Points on a hilly landscape, in no order, each with its height.
From any point a climber steps to the highest of the 2 points nearest to it. It stops when none of these is higher. Distance is the straight distance between rows; heights are no part of it.
sapun: -4,-35,22,22,14,-5,-24,26,-2,31,8,18,7,5,-12,2,-13,23,2,12,-26  (h 235)
gesi: -3,7,5,-15,-25,5,4,-6,-11,-2,-10,0,10,-15,-25,-1,-47,-3,-13,40,-12  (h 370)
sapas: 32,5,0,2,-4,29,8,21,39,23,5,24,6,7,-26,9,39,0,27,-24,-23  (h 137)
movi: -40,-9,17,5,18,-16,-38,2,-40,-13,11,5,1,-6,19,-13,6,-13,-16,8,17  (h 348)
Kodi: -8,-10,-6,-17,2,24,12,-13,12,-33,-6,-1,-22,-5,-4,13,33,-16,0,4,-20  (h 693)
bofi: -5,23,-18,-1,-1,2,-20,1,-39,25,-32,-9,6,-8,-17,29,-28,14,32,5,26  (h 391)
Vaf: -16,-7,-9,-26,-21,39,44,-20,21,15,24,-15,28,11,-12,-4,20,-9,7,16,-2  (h 316)
lizek: 28,26,-10,-5,15,38,32,-9,35,4,0,-34,24,20,23,7,57,7,24,-35,-1  (h 409)
fega: 26,6,-12,-10,-4,-3,-9,-13,21,6,-3,7,-30,-42,-11,-3,42,16,26,-17,-1  (h 430)
sul: 1,-6,5,3,-12,41,7,19,17,26,16,31,7,10,-26,-11,17,4,35,-18,-12  (h 154)
Sib: -16,-22,37,6,-3,-2,-13,12,20,-22,-10,-6,9,-8,-27,-17,-31,-34,-49,13,-24  (h 399)
ros: -9,-24,9,0,-7,31,-12,19,1,26,27,31,3,1,-17,-18,-9,0,13,-6,-15  (h 173)
Rem: -7,14,-21,-8,-13,-9,21,0,-23,13,49,-15,2,26,41,-14,-28,3,-1,10,36  (h 520)
zabag: -2,-4,21,-29,7,8,-36,18,-27,1,31,2,-14,12,31,-11,-26,-28,-32,4,9  (h 490)
kaze: -26,27,-23,-28,19,-31,-20,-12,-42,6,5,-19,8,-22,2,6,-34,0,-4,14,12  (h 471)
puzi: 9,29,-14,-18,-29,-3,-23,-8,-11,-12,-20,-11,-8,-51,-30,1,-13,-12,-2,6,10  (h 491)
fekuf: -13,-3,2,-42,-12,28,5,-3,14,10,25,-3,8,-29,-26,-1,31,-13,7,-1,-30  (h 219)
Gofe: 20,14,-18,13,-28,4,-21,9,-10,-1,-24,-7,2,-30,-30,12,-34,-8,8,-5,13  (h 517)
Lukob: 33,14,3,30,10,-32,22,34,3,12,-5,-9,5,22,-2,19,-36,30,-4,2,-16  (h 700)
bikim: 21,-14,-23,-37,-40,14,33,-23,20,17,-21,-46,8,-11,5,28,32,21,5,-2,18  (h 534)
zal: 7,-34,-36,-1,-33,-13,-29,15,25,-3,-15,19,24,-2,8,31,33,-12,-33,-15,-33  (h 88)
lir: 4,14,-15,30,-21,8,-7,22,-16,15,-15,-17,19,-9,-24,8,-46,-1,15,-13,26  (h 537)
tenik: -17,-32,13,27,15,-13,-38,21,-21,12,-10,-15,15,-3,-10,13,-24,-5,-1,4,-10  (h 487)
lof: -2,26,-16,-9,-7,-31,17,3,-20,41,9,-13,13,21,7,-9,-12,41,30,16,21  (h 525)
naled: -8,-2,0,-7,6,11,9,-21,9,-18,5,10,-28,-21,-7,-12,24,5,12,0,-8  (h 623)
Nep: -5,7,-7,-14,10,14,23,-25,13,11,21,9,-17,-13,12,-38,13,31,36,-25,7  (h 557)
bena: -23,-23,36,-7,20,-47,-32,7,-20,-4,20,-12,42,11,27,-2,-15,-30,-35,26,5  (h 234)
Luz: -26,-11,15,-15,24,-32,-41,-13,-38,24,0,1,13,-18,3,13,3,6,-5,34,2  (h 652)
vozal: 15,1,-6,34,33,-45,-21,6,-8,-9,-20,-8,-7,1,12,34,-5,8,-11,4,8  (h 433)
vup: -31,-27,41,22,10,-17,-41,6,-27,2,-17,-5,23,-7,-2,1,-9,-14,-19,14,5  (h 527)
tor: -21,-19,8,7,21,-40,-35,16,-23,13,27,-9,28,-6,6,-2,-7,-8,-6,15,-1  (h 292)
binu: -9,-3,9,-34,-25,28,-3,-5,-6,11,23,23,1,0,-1,-26,-28,-13,-13,14,-9  (h 473)
leg: -18,-28,20,-1,23,-61,-30,-5,-15,2,17,-9,56,7,16,6,-1,-39,7,26,6  (h 251)
kino: -36,-12,42,-1,17,-27,-34,6,-17,-13,-3,-4,26,7,14,-14,-27,-25,-55,22,9  (h 217)
memom: 14,2,17,-19,24,28,37,-27,33,18,-1,13,7,19,4,-14,33,26,36,-8,-30  (h 482)
Nug: 27,10,-23,26,-35,6,39,10,29,24,5,-5,4,6,-41,-12,5,0,-1,-1,29  (h 597)
gev: 35,34,-7,12,3,16,59,-19,29,-14,-12,5,-10,36,13,-9,29,-5,-1,-33,3  (h 360)
rumel: 2,-5,2,-5,-23,32,32,-4,10,-22,-14,3,-8,13,-13,22,-4,-10,4,23,-11  (h 351)
sesuf: -3,15,17,-48,-12,17,-44,8,-26,7,6,5,-12,7,25,-24,-32,-23,-22,4,23  (h 468)
doto: -1,-7,-10,-26,-8,15,8,-35,-5,-33,-37,-16,-35,-18,15,-4,17,15,34,-3,6  (h 547)
Beke: -9,-17,-4,20,18,-18,-10,44,-13,-1,11,-10,20,47,11,1,-28,-3,24,-7,-23  (h 615)
Segep: 12,-2,4,27,18,16,-4,6,16,-23,-13,30,-34,17,3,2,40,-7,6,-31,-1  (h 376)
Noku: 0,-12,11,42,22,-11,-8,22,7,-4,16,10,-15,-11,-11,-1,-1,7,-9,-13,-3  (h 697)
Dukaz: 3,8,-16,50,3,8,-10,27,-13,-38,-16,-5,-15,9,4,9,-28,-11,1,-34,16  (h 535)
giliv: 8,-10,3,38,18,-19,10,-6,23,-41,10,12,-14,-22,-2,7,5,-20,-44,0,4  (h 451)
nudo: -7,1,-8,-18,-30,22,-4,-13,-18,30,25,8,-4,-4,10,-28,-14,17,22,-2,26  (h 270)
redum: 22,16,-10,20,41,-62,-8,25,-10,-1,-22,-15,6,19,6,30,2,7,7,-1,-10  (h 450)
fanim: 31,0,6,-9,-5,19,28,-22,16,-8,-47,9,-26,36,18,11,25,16,20,-2,-16  (h 550)
poni: -8,-13,1,-21,4,22,-32,-2,-20,23,48,20,-26,-7,33,-24,8,-3,8,-17,14  (h 395)
nase: 6,-25,16,9,-4,2,-22,12,-1,19,-7,12,2,-19,-33,6,-24,8,-1,26,-24  (h 213)
Sona: -16,2,-5,-4,0,16,-23,-24,-26,-27,-31,0,-43,-14,8,-9,18,6,26,-3,14  (h 518)
puf: 0,27,-14,11,-25,14,3,-9,-19,2,-25,-10,-21,-3,-1,-6,-2,22,37,-13,40  (h 509)
rizun: 25,6,-6,0,-26,17,3,10,13,13,-13,12,-15,-14,-21,6,11,11,25,-7,-1  (h 593)
Fefaf: -13,-8,30,28,18,-39,-29,-10,-27,1,-22,-3,23,-28,3,33,6,-3,-8,18,25  (h 657)
zin: 9,17,-8,-4,-5,2,58,-22,34,9,34,6,0,-13,-18,-9,-10,18,4,17,-4  (h 356)
selu: 25,-25,10,33,0,-8,-25,20,13,24,-17,-5,5,-8,-22,21,-31,10,1,9,-25  (h 198)
Vil: -3,5,-5,18,-9,33,46,4,27,20,20,18,20,31,-21,-19,1,2,8,1,8  (h 575)
Zonov: -7,18,8,16,4,10,48,-4,-7,12,-4,8,-13,51,17,-17,-4,31,7,-7,11  (h 279)
kupuf: -18,-3,-3,-14,9,57,8,-20,7,4,34,26,-3,20,27,-32,15,-11,29,-24,3  (h 461)
Tok: -9,-4,0,-13,-14,29,47,-15,18,-13,15,9,9,7,-18,1,-16,-7,-8,28,-17  (h 333)
bub: 42,34,7,31,-16,-9,28,13,-24,23,-27,1,-8,40,4,-4,-2,18,-7,-27,11  (h 19)
puru: -6,-9,9,-4,41,38,9,-12,34,-8,12,8,5,13,2,4,55,-9,20,2,-34  (h 314)
pupid: 20,-3,-5,-8,-32,11,-3,22,19,-4,13,-7,10,-40,-42,5,-5,-27,-11,-14,-21  (h 442)
dela: 16,1,-2,22,4,2,-14,17,5,1,-3,18,-21,-15,-14,2,3,12,9,-9,-3  (h 637)
Rete: 31,12,16,12,20,-15,-4,2,7,31,-6,23,-33,-9,-3,-7,34,36,14,-15,-17  (h 480)
gusad: -3,10,-15,19,2,-14,-4,27,-24,11,-3,-16,19,10,-10,16,-39,14,23,1,5  (h 556)
reke: -10,8,8,-32,-38,22,10,6,-1,-16,-13,-5,5,-7,-32,0,-18,-18,-12,23,-12  (h 354)
niki: 37,2,-16,-16,-16,11,39,-15,38,44,-20,-37,22,23,-2,11,56,14,7,-17,10  (h 533)
mave: 18,8,4,32,-6,-7,25,39,7,24,7,0,12,23,-15,2,-29,24,6,-13,-2  (h 664)
mame: -5,15,-20,-1,-3,-22,-1,25,-25,26,15,-13,28,29,8,2,-27,15,32,10,11  (h 539)
Nem: 13,-3,-8,-27,-27,15,-10,23,21,3,15,-17,9,-39,-27,31,25,-25,-31,-19,-22  (h 507)
nizu: -20,7,-19,-5,18,-23,-20,12,-32,-2,41,2,-6,-5,24,-12,-6,5,7,-2,10  (h 679)
giga: -27,-19,21,24,13,4,-23,9,2,-4,37,24,1,-29,-6,-31,28,-13,-11,-25,14  (h 336)
dogis: -14,-12,-1,-15,-10,27,45,-35,9,4,21,7,2,25,22,-24,-17,3,1,20,13  (h 508)
Vebav: 25,25,12,1,11,-21,14,1,-3,38,4,8,-23,-7,-1,-10,7,51,26,-7,-15  (h 499)
bisu: -29,21,-7,-15,-2,13,-29,-6,-48,-5,-28,-5,0,-6,-7,5,-35,-10,4,8,15  (h 421)
lafuv: -34,-12,-4,10,26,6,-8,14,-22,-17,34,13,-22,32,41,-13,-4,-2,-4,-12,4  (h 564)
rabe: -4,-37,17,10,20,-19,-22,30,-5,33,41,17,10,20,13,-2,-4,15,-1,13,-22  (h 254)
tuti: 49,19,-14,-1,-39,3,23,-2,22,24,-19,11,-5,10,-11,7,19,16,16,-9,2  (h 565)
visat: -21,16,10,-30,12,-25,-23,-30,-22,0,-10,-3,-12,-38,-8,-14,-17,5,-25,39,1  (h 335)
zama: 38,15,-18,1,-21,7,44,-15,34,35,-18,-22,4,29,-20,-22,55,0,2,-25,21  (h 552)
nudu: -23,-9,19,-12,0,21,9,11,12,-40,-1,8,5,10,-21,-13,-23,-40,-41,9,-26  (h 365)
vof: 35,-28,22,54,2,-35,-27,7,22,11,-27,22,14,4,22,21,14,8,-21,-7,2  (h 381)
rida: 3,18,-13,-6,-26,9,-7,-25,-27,13,-42,-8,-4,-18,-18,19,-26,12,24,25,21  (h 379)
Sodob: -14,-12,5,19,35,-51,-28,20,-18,8,5,-9,20,3,0,16,10,8,18,9,0  (h 275)
masu: 42,12,-12,34,-20,1,-12,20,-4,-4,-47,28,-5,42,16,10,-16,5,-6,-31,-6  (h 449)
poven: 6,14,5,10,1,29,53,-17,23,21,-2,5,3,37,-10,-27,24,12,16,-12,10  (h 544)
fubi: -29,-9,-7,17,16,7,-16,25,-33,-22,9,5,-8,26,18,-2,-23,-1,0,-6,2  (h 613)
fotod: 17,35,-9,2,4,-28,14,4,-13,33,0,-11,-9,-6,-3,0,-12,49,26,4,10  (h 514)
dilom: -16,3,32,-37,2,-20,-32,-2,7,7,14,18,2,-18,3,-35,-15,-11,-51,25,6  (h 405)
fider: -19,-16,-4,28,42,-69,-9,6,-8,-27,8,-14,37,17,9,4,-1,-31,16,9,2  (h 307)
lopi: 8,-9,12,-8,14,9,21,-30,4,-18,-35,10,-39,15,19,2,12,29,18,15,-14  (h 532)
kekol: -7,-4,-2,21,17,-17,-11,39,-16,12,8,-4,3,19,1,5,-19,20,19,-11,-8  (h 583)
mufe: 13,-5,-1,31,32,-36,5,29,0,-8,-9,-19,6,25,4,28,-37,9,-5,13,-20  (h 667)
bib: -18,-1,9,6,16,-26,-45,1,-17,10,-33,-27,19,-29,-26,18,-39,-29,-26,-7,6  (h 414)
Vug: -18,8,-3,20,3,29,49,-8,8,-15,7,12,-9,45,13,-14,-12,6,4,-1,9  (h 289)
rugum: -18,38,-3,-40,-28,4,-25,-6,-19,-6,-17,-5,1,-34,-24,-26,-29,-12,-4,7,15  (h 467)
rak: 25,-45,13,36,-8,-7,-16,4,29,-14,-19,16,6,-6,-11,16,5,-23,-28,7,-16  (h 64)
gel: -1,-3,-7,-25,-2,10,49,-41,30,13,34,1,8,-12,5,-27,-4,22,14,20,-5  (h 345)
Dapud: 21,-6,-19,38,12,-5,4,10,29,-42,4,20,-15,-1,3,7,1,-24,-31,-23,-3  (h 486)
nik: 8,5,-2,6,-3,1,28,-4,15,5,21,13,-8,-19,-22,1,-24,16,-3,18,-14  (h 373)
ponap: 27,6,-20,-27,-37,1,9,-25,13,-3,-16,-17,-14,-39,-6,6,17,17,29,2,6  (h 553)
Supi: 22,48,-12,17,13,-37,22,12,-27,0,-24,-20,-8,32,20,19,-12,22,10,-7,15  (h 484)
Tuf: 44,16,-34,6,-15,0,41,4,54,-2,15,11,16,2,-3,20,4,-12,-18,-7,-14  (h 548)
vak: -20,-17,2,39,30,-54,-12,17,-4,-21,14,-36,23,6,4,9,-16,-18,-6,-2,-3  (h 319)
nofo: -23,12,-27,18,-18,-3,26,3,-20,9,25,-13,6,28,11,-24,-29,8,-10,8,49  (h 536)
Baf: 39,30,-31,19,-31,-4,0,-2,-3,-12,-47,21,-10,29,22,5,-10,5,-1,-16,16  (h 462)
Seba: 15,38,-14,2,33,-52,-2,16,-27,-1,-20,-15,-4,17,9,22,8,14,27,-13,3  (h 469)
seso: -15,-7,11,34,36,-20,-4,16,-8,-13,10,15,-20,13,11,2,16,18,-7,-3,-1  (h 634)
sepi: -9,-8,4,-38,-43,26,16,-16,-5,3,-15,-7,1,-5,-20,1,-1,2,17,31,-10  (h 363)
Vis: -21,25,-1,-53,-43,15,7,-19,-7,-13,-9,-18,-2,-18,-10,-33,-12,-14,-4,13,11  (h 452)
Taket: -22,-13,6,-10,18,9,-22,6,-30,-16,40,14,-17,18,39,-16,-14,-21,-25,-2,9  (h 526)
pak: -11,-10,-7,-26,-34,34,25,-21,1,-3,-11,-19,-5,0,-5,-12,27,7,37,-8,18  (h 290)
refim: 28,-18,4,25,-22,12,2,24,26,16,-5,5,13,-9,-38,13,-38,0,4,0,-23  (h 186)
Vadez: -23,13,8,-62,-26,15,-14,-26,-17,-14,-17,-3,-12,-5,17,-35,-23,-7,-7,20,10  (h 444)
Zuda: -12,-10,3,-17,-32,34,18,-19,-7,14,18,13,2,20,8,-23,-26,-8,-7,26,13  (h 494)
suf: 19,11,6,33,-2,20,43,24,29,21,13,18,12,27,-23,-9,-15,8,2,-20,-1  (h 618)
zeli: -7,13,-1,-31,-41,21,-11,-17,-30,15,-29,-6,3,-19,-22,-5,-17,0,22,31,9  (h 372)
gosum: -29,16,-21,-3,4,-2,-26,10,-48,5,-24,-19,16,-4,-12,25,-41,-15,17,-11,20  (h 404)
niza: -31,17,8,-49,-2,9,2,9,21,-29,9,-17,-1,-22,-21,-7,28,-31,-42,-4,-15  (h 312)
Redet: 12,-26,34,37,21,-17,-24,13,0,14,-15,23,-7,2,-4,14,22,22,2,8,-4  (h 342)
luf: 24,12,1,34,14,4,-2,18,-4,-16,-23,22,-32,27,14,5,12,10,2,-31,-3  (h 407)
Gufal: 11,4,-19,-20,11,45,23,-16,25,6,-6,-44,19,-7,31,26,47,16,13,-41,9  (h 448)
ritem: 8,-11,-10,-29,-7,22,38,-27,24,-21,-22,-19,-12,11,16,26,26,5,14,-1,-13  (h 586)
Fosa: -22,-10,1,-6,17,32,-13,-5,-4,6,39,33,-19,4,22,-31,20,0,18,-27,3  (h 424)
keli: -17,19,-8,-10,22,-26,-28,-9,-32,4,-23,-18,8,-33,-22,20,-37,-12,-20,12,10  (h 441)
gusen: -21,-5,5,7,26,-6,-19,-16,-22,-14,-12,5,-38,-5,22,-10,22,28,20,4,4  (h 483)
neze: 18,-22,35,54,10,-42,-20,7,10,3,-2,-1,19,-21,11,23,6,5,-16,-3,13  (h 400)
kisis: 18,1,-18,52,14,-11,-9,17,10,-42,-11,4,-25,6,17,6,-15,-12,-23,-31,11  (h 512)
pera: -17,7,-5,10,21,-16,-8,4,-12,3,35,7,-25,-18,10,-19,8,25,6,-16,6  (h 630)
fezi: -31,13,1,-32,-10,15,-18,-31,-43,-12,-26,-4,-12,-4,10,-13,-27,-2,4,22,7  (h 434)
muzon: -20,11,25,-32,-4,-17,-4,-4,24,-27,6,-1,0,-36,-26,-23,24,-23,-44,15,-8  (h 291)
sovi: -22,-12,11,-2,6,-2,-37,15,-29,13,-12,-15,21,2,-11,3,-51,-13,-15,8,-13  (h 458)
napo: 25,-3,2,-11,-12,13,52,-30,26,-5,-30,-6,-8,23,5,3,21,18,20,6,2  (h 562)
buz: -17,7,-6,22,-3,32,28,1,-5,-39,-4,13,-18,21,2,-6,-18,-7,5,-8,9  (h 304)
tik: -1,36,-27,-8,9,-32,1,4,-32,28,-23,-17,13,0,-7,30,-16,24,36,3,17  (h 377)
pavu: -3,-7,-3,-36,-17,13,9,-28,7,-9,0,-12,-19,-33,-8,-5,22,10,25,-1,-13  (h 582)
Zedog: -25,11,18,-20,15,-35,-36,-7,-18,7,15,3,10,-32,2,-19,-17,-4,-42,27,10  (h 369)
Nutub: -21,-35,43,16,4,1,-17,8,13,-1,15,16,18,-10,-15,-23,-14,-23,-45,8,-16  (h 361)
guku: 42,22,2,-4,-3,-1,3,-7,21,19,-8,15,-31,-11,-1,-10,39,22,27,-35,-11  (h 456)
vomi: -6,6,13,24,43,-5,18,-4,4,-18,4,17,-41,21,22,-5,23,23,-5,-12,-6  (h 585)
guf: 13,23,-2,34,-19,2,20,19,-14,30,-23,-5,-3,40,-13,-13,-1,22,9,-11,37  (h 16)
fen: 11,-18,26,49,10,-31,-6,-2,15,-20,7,10,5,-33,-1,10,1,-7,-35,6,10  (h 423)
doful: -23,-26,28,11,11,-20,-29,13,-7,11,34,8,18,-17,1,-19,-16,-11,-33,9,-4  (h 322)
Kon: 0,2,-23,-25,13,-25,-24,18,-32,-6,40,-9,10,15,31,-3,-16,-25,14,9,13  (h 629)
poral: 0,-2,-11,-13,-15,8,-25,19,-22,40,41,12,5,-3,10,-13,-22,14,21,-5,9  (h 256)
sunu: 22,7,-34,-6,-8,33,1,11,34,19,20,-8,25,-6,13,55,24,-9,-35,-21,-26  (h 636)
dob: -9,0,-15,-24,-3,30,36,-30,18,4,15,-8,8,-2,10,-39,25,13,41,-27,20  (h 528)
lodat: -10,-8,26,-3,0,-14,-2,-17,11,-23,5,9,-11,-35,-17,-9,27,-13,-31,23,-4  (h 318)
kota: -23,-13,6,5,8,0,-38,11,-23,8,46,18,-7,-15,16,-29,11,-10,-10,-23,15  (h 367)
Rari: -38,-7,55,8,13,-32,-36,-6,-20,4,-31,-18,45,-15,3,19,-15,-22,-20,4,19  (h 567)
gagis: -19,-24,20,-37,17,13,8,-30,27,4,21,5,7,-20,-11,-3,46,-9,-6,26,-41  (h 259)
vem: 19,-5,-13,-12,1,17,-5,9,35,11,29,-8,13,-26,-11,45,41,-18,-31,-10,-30  (h 576)
bul: -13,18,-15,-18,-16,-2,-17,6,-37,14,27,-3,13,-10,11,-10,-45,-5,-4,4,19  (h 522)
bogo: -9,-3,-3,22,26,-16,-25,3,-28,-12,-27,-5,-9,3,2,30,-15,5,-1,18,6  (h 412)
pof: 36,-1,-16,-19,-40,7,36,-15,30,26,-20,-16,3,11,-5,18,35,14,15,-1,8  (h 551)
sudag: 13,-6,-14,-14,2,-9,-3,-20,31,-12,16,-5,-10,-37,8,20,71,-14,-18,-9,-6  (h 375)
katev: -9,-2,45,23,9,-33,-27,-15,-14,-15,-35,-6,24,-30,0,21,-10,-18,-35,17,23  (h 609)
midek: -10,17,-15,24,-13,6,29,14,-9,6,21,4,4,11,-4,-15,-26,14,5,-2,26  (h 555)
Luso: 20,1,-22,-27,-10,-4,-4,-22,22,-14,6,-15,-25,-45,3,12,52,-1,8,-19,-6  (h 403)
Leko: -8,-21,7,-11,-1,26,-9,5,15,8,19,25,-4,-19,-29,-10,19,-7,9,4,-26  (h 195)
zuzaf: 10,-5,-20,-41,-7,25,23,-23,16,-3,-3,-40,0,-23,25,35,35,15,-1,-28,-2  (h 495)
tupef: -16,5,21,-56,-21,18,-44,9,-2,0,-12,17,-10,6,0,-34,-20,-24,-25,17,1  (h 453)
vezu: 42,29,-6,28,-16,-7,38,4,10,5,-18,7,-11,30,5,2,-10,16,-12,-9,12  (h 23)
muze: -20,-17,20,46,17,-30,-17,11,-3,-17,7,-36,13,-7,-3,1,-35,-20,-37,-5,-3  (h 337)
vokag: 15,2,-11,-21,-1,-15,-12,23,-15,40,60,4,0,10,30,-13,-5,16,29,-7,9  (h 241)
mume: 17,-5,-9,-24,-10,10,34,-33,8,-20,-34,-18,-18,-8,14,-16,21,28,38,-18,19  (h 531)
lerop: 7,3,-4,-3,-27,10,16,8,12,-1,17,3,8,-30,-37,-5,-26,-7,-7,8,-9  (h 398)
Nifor: -22,-10,9,-54,17,34,3,-19,16,12,24,-20,17,-20,-1,4,43,-4,0,6,-40  (h 239)
Begog: -20,-5,7,-19,-4,10,-28,3,-23,12,24,18,-8,-10,4,-23,-17,-5,-12,8,-3  (h 443)
gakon: 42,-15,-14,8,-15,15,-14,29,34,9,-3,21,1,-3,-21,19,30,-13,6,-30,-24  (h 119)
Rozim: 23,-11,-14,11,-2,16,23,7,36,-28,-4,16,-4,10,-5,28,8,-20,-18,0,-23  (h 37)
Veme: 1,14,15,14,37,15,41,-13,13,-7,3,23,-24,35,13,-10,12,23,7,-13,-24  (h 545)
Tuto: 4,-3,-8,23,30,-43,-2,33,-4,-2,-16,-25,27,41,-5,15,-28,-5,26,-1,-26  (h 641)
Gup: -14,14,-5,-26,0,-13,-33,19,-35,8,20,-15,23,2,16,-7,-52,-27,-21,-2,13  (h 549)
dabo: -12,-10,-3,-5,2,28,49,-33,15,12,7,3,5,37,15,-41,9,14,19,-5,25  (h 524)
zunan: -38,-19,12,7,27,-33,-39,8,-43,-13,6,-3,25,12,26,5,15,-19,5,8,18  (h 320)
Zet: 22,13,-18,4,-18,12,48,-7,41,37,8,-15,9,18,-37,-18,35,6,5,-4,15  (h 572)
Lib: 30,11,-42,-13,-24,10,26,5,39,5,15,-7,21,-4,6,41,21,-9,-23,-8,-16  (h 587)
Goram: 6,-16,9,23,-6,4,-6,12,15,-29,-11,-4,-2,-14,-27,2,-39,-27,-32,6,-21  (h 371)
gozi: 1,8,-7,0,-19,8,33,-30,-6,-9,-35,-18,-20,10,10,-20,5,24,31,-4,40  (h 519)
tez: 32,-17,30,44,22,-45,-29,23,4,23,-26,7,7,16,9,24,17,19,-7,-5,-12  (h 364)
Miluz: -6,1,-6,18,5,6,-11,2,-18,-29,-20,3,-25,-7,-2,9,-15,-7,-6,9,4  (h 388)
buri: -2,-15,4,25,-17,17,8,23,3,7,9,2,15,3,-23,-6,-50,1,-1,-3,-10  (h 172)
pabu: -16,-1,-16,-25,22,-41,-28,13,-29,-7,22,-21,29,9,16,-4,-35,-43,-11,2,3  (h 584)
bov: -14,32,-26,-4,-3,-15,-2,-3,-30,8,21,-16,2,-23,2,-8,-32,17,9,5,20  (h 496)
Sed: -14,0,-4,-38,-7,26,44,-32,25,1,29,-4,15,-6,-5,-11,-1,-8,-1,25,-20  (h 331)
tezep: 32,5,-8,25,-15,27,1,23,10,-19,-31,24,-17,35,1,9,4,-7,9,-33,-1  (h 432)
favu: -4,18,-6,6,18,0,2,-9,4,2,22,12,-35,-22,3,-26,24,27,25,-33,5  (h 590)
muda: -26,-11,45,5,12,-40,-30,-8,-30,18,-1,3,35,-26,9,15,10,4,-9,31,16  (h 715)
kaveg: 36,11,-16,14,-13,9,33,-1,29,-17,-19,20,-13,23,4,18,-1,-1,-5,-3,-8  (h 28)
Siv: -29,-9,1,13,39,-44,-5,5,-23,-20,13,-8,1,6,18,13,-9,7,-16,33,0  (h 277)
zez: -23,-1,31,-60,-11,0,-34,-2,15,-3,-2,19,-1,-6,-5,-33,6,-17,-35,27,-4  (h 435)
folis: 17,-5,-22,-42,-39,8,14,-25,6,-7,-17,-34,-9,-28,13,31,27,10,10,-7,-4  (h 529)
timep: -24,0,7,-24,2,0,-24,-21,-17,-4,27,14,-21,-28,10,-34,6,-2,-11,2,3  (h 413)
dadem: 3,-15,11,-17,-3,-5,-3,-25,18,-17,0,-2,-16,-38,-9,13,53,-10,-17,15,-13  (h 349)
varus: -7,-6,-7,-30,-24,37,39,-16,19,9,-3,-31,12,2,-9,14,32,0,18,-1,6  (h 302)
rulib: -5,-19,-3,-31,1,50,20,-37,17,11,23,4,10,17,36,-40,19,-3,33,-22,23  (h 498)
Dama: 12,2,-4,6,12,-16,-26,2,-16,22,-18,2,-8,-22,-18,24,-18,25,12,23,-2  (h 563)
Ninut: 26,-43,-14,12,-30,-16,-36,2,24,-11,-33,21,17,-2,2,27,13,-22,-27,11,-24  (h 76)
nizot: -28,-13,8,10,-2,32,7,7,-9,-40,4,20,-9,21,-6,-6,-23,-27,-19,2,-14  (h 332)
tuv: -20,-9,-3,39,-2,24,-13,33,-17,-25,-1,-2,-6,19,-5,-3,-34,-10,5,-27,3  (h 566)
piz: -9,-22,20,-5,27,23,4,-10,33,-6,21,7,9,-9,-11,16,61,-19,-7,17,-31  (h 284)
tumeb: 22,-29,-6,13,-7,-3,-1,4,33,-32,-3,11,8,-5,-4,26,15,-37,-41,3,-24  (h 51)
Migor: -38,13,19,-14,8,-11,-39,-16,-31,-19,5,10,-13,-25,13,-38,14,-12,-25,1,28  (h 378)
Bemuf: -15,-24,14,6,28,-62,-26,5,-15,8,15,4,47,8,13,5,24,-8,26,23,3  (h 262)
sem: -30,6,9,-35,-9,23,6,1,10,-28,14,6,2,-3,-16,-20,3,-32,-31,3,-22  (h 338)
Fis: 28,27,-12,23,18,-30,11,6,-7,-12,-24,4,-24,23,20,21,-19,24,-13,0,-4  (h 497)
linin: -14,4,-5,-9,23,-29,-29,-3,-31,24,0,-2,-6,-16,2,11,4,28,23,19,0  (h 602)
zek: 30,22,-5,-10,17,24,48,-21,36,-9,-14,-9,3,26,23,3,46,0,14,-29,-13  (h 380)
kan: -11,7,11,-18,-3,-10,-13,-13,-8,-18,-10,4,-12,-32,-20,-14,-7,-10,-27,27,-9  (h 311)
nofut: -17,-4,-6,-32,-35,33,2,-24,-12,8,3,-1,-6,-14,1,-35,10,8,34,-9,16  (h 280)
soli: 7,8,3,11,14,-5,16,-9,-5,-11,-24,9,-31,18,12,14,-12,26,4,17,-9  (h 515)
pagi: 34,26,-25,19,-19,0,-12,5,-3,-7,-27,14,-18,-2,5,8,-5,8,12,-24,16  (h 475)
saded: 27,-27,-21,-7,-22,12,-17,17,31,8,-6,13,7,-2,-4,39,40,-14,-12,-11,-29  (h 103)
Vuv: 12,19,4,7,14,12,64,-32,19,-19,-18,-7,-19,29,21,-21,16,18,11,-24,19  (h 346)
Tosi: 2,-34,3,-2,19,-36,-38,31,-9,24,39,-6,29,16,14,-2,-17,-9,10,15,-22  (h 272)
vumam: 6,-10,3,44,6,-9,-20,8,5,-17,-14,-29,1,-10,-9,14,-51,-26,-27,-10,-9  (h 352)
Furiv: 5,33,-24,24,-7,2,-13,14,-26,-3,-16,-3,-15,-12,-4,6,-15,11,26,-25,31  (h 493)
nufu: 13,16,-17,33,-28,6,35,11,7,3,-5,-4,1,11,-23,-5,-24,6,-2,5,35  (h 577)
fas: -22,-8,-20,-1,38,-49,-10,12,-22,-28,16,-9,19,22,18,4,-11,-18,9,24,-4  (h 293)
Kip: -18,-4,21,3,-1,-6,-41,11,-8,-5,-28,-9,13,-17,-28,-13,-39,-23,-31,3,-6  (h 431)
menuv: -8,-12,16,11,34,29,4,-5,21,-14,1,28,-21,16,0,-3,47,-3,16,-12,-22  (h 344)
lafa: 17,0,-12,5,-20,15,8,-4,1,-35,-31,6,-16,3,-7,25,-18,-11,-9,22,-5  (h 366)
Kalek: -10,-7,-2,-38,-21,33,31,-18,4,-32,-19,-26,-11,2,7,32,20,-13,-6,9,-16  (h 621)
vepa: -9,-3,8,-7,20,40,33,-22,23,0,3,20,-7,27,9,-12,18,11,27,2,-24  (h 506)

Call two points neighbours if one is among the 2 nearest of the other. Go from one point of each pair to the other, from neighbour to neighbour, staying as high as possible. Name the lowest point that can't be avoided.
fubi and Lukob: kan
nudu and fubi: muzon
Nug and Noku: niki
Noku and Kodi: folis
bofi and sunu: reke
muda and nizu: bib

Write out the way that a climber takes from each point below.
vezu: kaveg > Rozim > tumeb > rak > Ninut > zal > saded > gakon > sapas > sul > ros > Leko > fekuf > Nifor > gagis > piz > puru > menuv > Segep > luf > tezep > masu > Baf > pagi > Furiv > puf > gozi > mume > doto
kan: visat > Zedog > dilom > zez > tupef > sesuf > zabag > Taket > lafuv > fubi
Vadez: Vis > rugum > puzi > Gofe > lir > gusad > kekol > Beke > Tuto > mufe > Lukob
nofut: pak > varus > Vaf > Sed > Tok > rumel > lafa > Miluz > bogo > vozal > redum > Seba > Supi > Fis > soli > lopi > fanim > napo > ritem > Kalek > Kodi
Redet: tez > vof > neze > fen > giliv > Dapud > kisis > Dukaz > tuv > fubi
